Each row is a point on a tangle of strands that fork, close into loops and nearly touch. The rows are in no order.
In the rows, zero is written as 128.
Points whose rows are less than 91.7 apart are linked; no others are.
guf: [125,148,152,129,174,102,144,130,133,122,123,132,153,117,84,131,170,144,118,151,111,121,174,136,208]
poni: [143,97,77,130,114,151,156,121,163,118,105,137,121,127,91,134,99,108,71,82,177,114,169,113,106]
Mesir: [157,90,114,125,127,175,160,90,151,90,127,136,184,106,167,103,124,110,59,108,150,160,116,165,141]
Zago: [119,140,136,139,87,117,125,115,121,152,146,110,113,122,130,94,159,165,135,109,156,104,113,137,96]
tuv: [173,139,86,127,119,139,112,160,157,155,117,130,110,133,153,122,105,134,126,101,137,107,94,125,103]
Zumor: [151,119,125,115,95,137,128,127,134,125,100,126,121,110,102,120,155,140,60,113,109,109,114,142,135]
zadiv: [115,130,172,133,130,115,157,110,110,141,134,104,129,114,149,102,147,145,140,114,168,115,163,153,156]
lides: [148,119,154,137,148,85,129,121,112,158,132,144,141,104,139,125,167,156,178,164,92,116,133,141,183]
Molu: [129,130,109,135,83,131,142,123,157,130,123,90,134,125,97,121,111,114,84,72,132,101,99,119,119]
Bubez: [134,149,99,135,134,124,146,148,138,128,131,128,113,144,162,116,149,137,162,153,134,108,163,140,163]
Zivi: [129,168,82,146,115,113,102,152,128,134,152,147,135,162,106,171,163,100,171,179,57,136,143,80,179]
sot: [112,131,132,136,123,163,139,119,113,91,119,129,148,127,112,114,127,145,82,148,176,138,155,142,125]
feko: [132,102,163,104,166,111,95,124,89,152,125,148,85,134,120,135,92,151,149,152,147,146,106,108,67]
sevo: [108,146,155,119,137,121,129,129,110,100,132,128,133,139,132,99,155,161,104,159,161,130,141,144,128]
Ven: [159,114,108,115,112,135,158,135,160,113,102,112,116,130,140,101,162,145,67,135,127,109,123,148,166]
Bolab: [87,135,147,124,152,82,103,148,118,142,122,120,108,152,111,144,126,139,173,151,106,133,97,97,132]
fub: [125,102,111,139,123,132,155,130,143,133,103,106,96,127,86,133,98,116,101,89,164,95,182,110,108]
taz: [122,139,135,144,131,82,131,143,140,151,141,133,147,141,132,137,153,132,190,179,93,122,125,111,180]
vute: [95,106,156,113,147,98,91,132,102,136,115,150,74,130,93,167,94,134,179,147,123,159,105,86,79]
pafeg: [157,160,107,134,114,155,103,125,125,127,151,153,154,141,130,151,131,97,137,155,116,142,152,133,107]
mosiz: [126,167,82,124,96,128,100,158,129,126,149,160,138,174,157,147,169,118,169,184,78,144,131,91,160]
Ket: [135,103,114,133,138,114,115,135,116,151,106,153,70,133,100,148,116,134,145,132,149,108,145,112,99]
Zelon: [100,105,172,145,149,102,121,144,127,125,124,109,121,126,159,142,126,129,178,135,94,121,93,136,167]
rav: [121,106,154,120,138,114,118,104,99,182,135,109,114,127,113,116,95,130,150,85,178,118,89,108,83]
mer: [122,95,163,122,167,131,169,101,106,113,128,111,122,128,146,98,128,163,111,122,187,130,164,152,143]
sipek: [103,152,137,146,96,123,117,128,144,143,135,79,136,125,86,108,130,148,81,85,124,109,63,115,112]
Kuzo: [105,114,151,131,133,120,122,102,119,114,126,152,123,128,163,135,136,131,183,169,109,161,135,121,125]
tegas: [99,128,171,142,115,105,142,105,127,119,133,112,135,105,148,117,151,127,180,130,115,128,164,150,166]
tugil: [115,152,124,114,143,108,114,140,111,124,125,141,125,136,130,108,162,153,118,182,123,134,106,137,136]
kuro: [150,82,108,112,110,147,184,80,165,95,114,133,178,128,143,108,124,113,57,80,154,146,150,135,150]
kese: [179,108,80,103,128,148,148,141,160,123,96,137,112,125,148,107,109,118,48,81,149,113,83,140,132]
dab: [110,141,92,127,133,99,126,168,125,125,137,147,135,142,169,141,156,125,182,191,68,128,128,102,185]
sego: [106,87,152,124,155,103,109,147,120,125,114,110,64,129,103,152,102,143,158,138,110,142,97,99,126]
muran: [79,165,135,117,147,98,103,153,117,85,141,151,126,157,94,157,137,108,157,179,72,177,127,104,154]
vinok: [159,118,92,152,83,171,138,98,127,127,121,162,136,126,109,109,142,146,98,111,139,109,175,138,121]
vupa: [99,97,166,136,134,124,123,114,106,112,118,134,110,114,187,160,130,116,185,142,76,157,105,135,144]
kul: [127,104,161,106,160,122,118,117,93,165,127,125,104,132,120,121,88,155,114,128,176,131,89,127,86]
vaz: [114,140,149,135,149,108,122,141,121,126,136,109,162,121,154,134,138,113,136,140,94,123,108,155,157]
Bofe: [105,143,130,121,119,108,147,131,136,135,128,87,88,132,156,78,149,172,124,120,163,114,108,130,119]
fof: [110,129,141,132,98,146,116,134,114,105,123,134,87,133,161,118,129,145,160,152,151,158,129,127,87]
vekof: [154,136,112,130,113,153,90,145,133,149,152,123,158,111,155,169,103,88,143,109,81,122,87,141,85]
gimi: [135,133,108,125,101,161,129,135,157,90,124,110,129,123,120,125,104,93,80,74,131,137,114,135,115]
fotar: [127,114,106,140,106,204,122,112,127,85,125,150,144,137,106,138,85,126,72,113,177,152,164,134,76]
memi: [143,78,169,128,160,129,145,111,134,150,119,119,125,90,142,137,112,118,146,101,96,130,127,155,153]
fazup: [128,167,117,109,134,131,101,149,118,95,136,141,118,148,114,137,136,147,140,171,135,148,139,127,109]
Bog: [145,132,128,138,92,145,121,112,110,140,131,153,106,126,144,114,130,140,159,137,153,124,160,130,80]
lomor: [157,166,104,127,114,139,91,139,127,149,150,159,150,118,143,177,117,94,167,144,100,135,116,126,82]
dinuf: [110,177,95,136,123,118,121,149,106,119,166,165,137,159,156,140,156,122,181,188,118,154,161,99,139]
gugo: [123,78,193,124,172,107,157,125,120,131,112,91,127,87,120,143,117,119,136,105,93,129,120,132,196]
Zesa: [122,126,125,135,151,137,139,144,132,130,141,92,158,128,162,146,109,109,150,108,123,127,136,155,143]
kamoz: [121,145,139,110,188,104,129,141,127,102,100,146,123,150,70,134,166,141,99,180,131,151,164,123,199]
dibo: [140,125,110,120,117,194,108,144,133,86,108,147,110,131,128,139,85,115,101,101,158,157,143,122,76]
Sosuv: [106,127,128,153,96,171,151,121,149,91,122,130,130,142,97,120,103,137,78,106,173,132,171,130,109]
Fuve: [188,76,81,102,124,133,147,128,158,151,89,125,87,126,127,108,104,128,79,83,136,102,93,101,118]
monid: [84,142,175,126,160,99,117,143,114,102,116,123,122,136,104,146,137,125,147,164,90,151,110,115,145]
Safu: [128,101,133,126,128,127,142,118,131,173,110,115,66,126,104,128,91,131,141,101,169,105,158,105,93]
Sefo: [120,104,139,121,146,142,158,121,121,104,113,88,107,123,131,93,111,127,102,93,172,130,145,140,133]
voros: [145,134,102,132,116,152,160,108,145,133,128,142,153,127,103,124,144,109,86,118,133,100,188,142,155]
saz: [145,104,104,112,113,147,169,101,148,130,111,138,162,125,126,99,128,120,63,108,171,115,163,150,132]
ruz: [108,184,103,146,111,111,112,135,117,153,171,146,151,164,116,142,146,118,206,175,119,118,154,83,145]
fuf: [137,95,187,122,173,85,126,100,101,163,140,164,144,110,147,132,161,170,179,175,106,133,112,128,155]
vom: [87,156,135,146,142,132,136,127,131,124,145,96,184,136,80,151,132,98,106,115,119,124,148,131,183]
sosu: [102,158,141,149,148,129,147,122,127,109,136,112,161,125,107,143,159,121,129,141,86,129,173,138,191]
lolof: [107,122,178,112,153,73,115,98,97,136,153,169,163,111,126,130,162,153,171,182,94,157,112,127,119]
sefe: [138,126,130,124,118,161,105,137,141,101,112,123,99,113,132,157,95,106,119,93,129,132,112,125,94]
Pebab: [92,173,107,123,137,112,101,140,120,112,161,157,130,162,83,161,150,104,172,176,62,170,144,58,167]
tuzos: [151,131,110,132,109,166,129,121,134,100,126,138,179,119,176,107,134,124,81,111,136,150,107,169,107]
foduf: [111,164,123,141,129,93,114,128,131,160,157,128,135,132,90,142,144,133,175,161,100,108,141,104,145]
Ginog: [116,148,126,134,109,85,123,144,135,168,138,70,147,132,105,105,137,152,121,119,110,90,66,126,112]
Dagim: [124,163,122,136,94,109,127,130,124,162,151,104,149,136,145,97,152,145,110,128,120,103,90,138,113]
mivu: [139,146,115,122,96,179,122,114,135,121,154,137,155,115,154,121,123,110,104,102,156,135,133,148,83]
kivo: [96,151,168,114,160,81,119,110,95,101,138,161,138,119,85,129,160,147,162,177,91,163,117,111,153]
rumes: [131,135,120,124,109,150,96,153,143,113,138,110,121,121,160,150,96,90,140,84,121,141,71,133,84]
Vodad: [146,112,124,128,134,130,150,136,137,127,105,127,104,137,159,103,148,155,123,133,120,116,154,147,170]
zanos: [103,136,163,147,117,138,134,97,122,117,152,144,144,111,154,132,157,116,175,151,112,137,163,153,119]
baput: [134,107,121,125,129,124,134,125,122,175,140,106,150,115,132,120,97,123,137,80,152,110,96,135,89]
Gese: [179,94,98,119,107,150,137,112,158,130,109,130,105,113,113,111,93,117,99,72,158,114,135,108,109]
Bar: [159,104,115,158,93,161,143,99,128,130,117,153,94,121,129,99,122,137,125,102,155,132,166,139,90]
diseg: [156,122,106,111,140,134,97,152,129,175,140,121,117,117,156,139,77,114,134,90,157,108,74,129,76]
lebu: [130,131,120,137,134,142,119,169,135,115,134,104,136,134,188,153,91,87,161,96,111,134,94,147,125]
nim: [120,147,119,143,130,150,118,131,117,98,126,145,126,140,108,143,125,110,130,145,126,131,163,120,114]
ruv: [152,105,150,123,161,130,135,125,117,141,116,126,140,112,112,138,118,124,123,112,115,114,129,144,123]
teg: [149,135,100,137,124,130,118,155,156,145,101,123,56,146,113,130,108,132,116,130,147,101,135,96,109]
Sulud: [156,120,133,121,106,134,104,122,129,147,126,129,140,111,119,143,141,121,106,123,97,110,106,141,118]
bif: [163,136,81,114,136,116,139,160,156,134,120,118,131,128,151,103,121,126,85,95,139,110,93,134,133]
mav: [149,110,111,130,129,149,146,117,129,135,138,121,145,108,165,116,95,109,110,81,171,132,127,147,85]
dib: [123,138,137,121,119,120,140,128,121,111,128,108,126,136,164,76,146,149,90,127,167,130,105,162,119]
zirer: [104,151,156,112,143,113,125,107,120,132,126,119,179,121,69,146,132,123,86,139,97,116,135,139,161]

A piece is two or more points that can be reached from each other along the links. Count, over all rows, the pieces, the separate loops (a circle has one, a figure eight two, a Y none), the forks (points with three links) and the tips (points with one).
pieces | 4
loops | 4
forks | 7
tips | 7

How many points has the smallest loop of links through each point below? Write none if it is on no loop.
lides | 11
taz | 6
Ginog | 14
rumes | 13
Bog | none
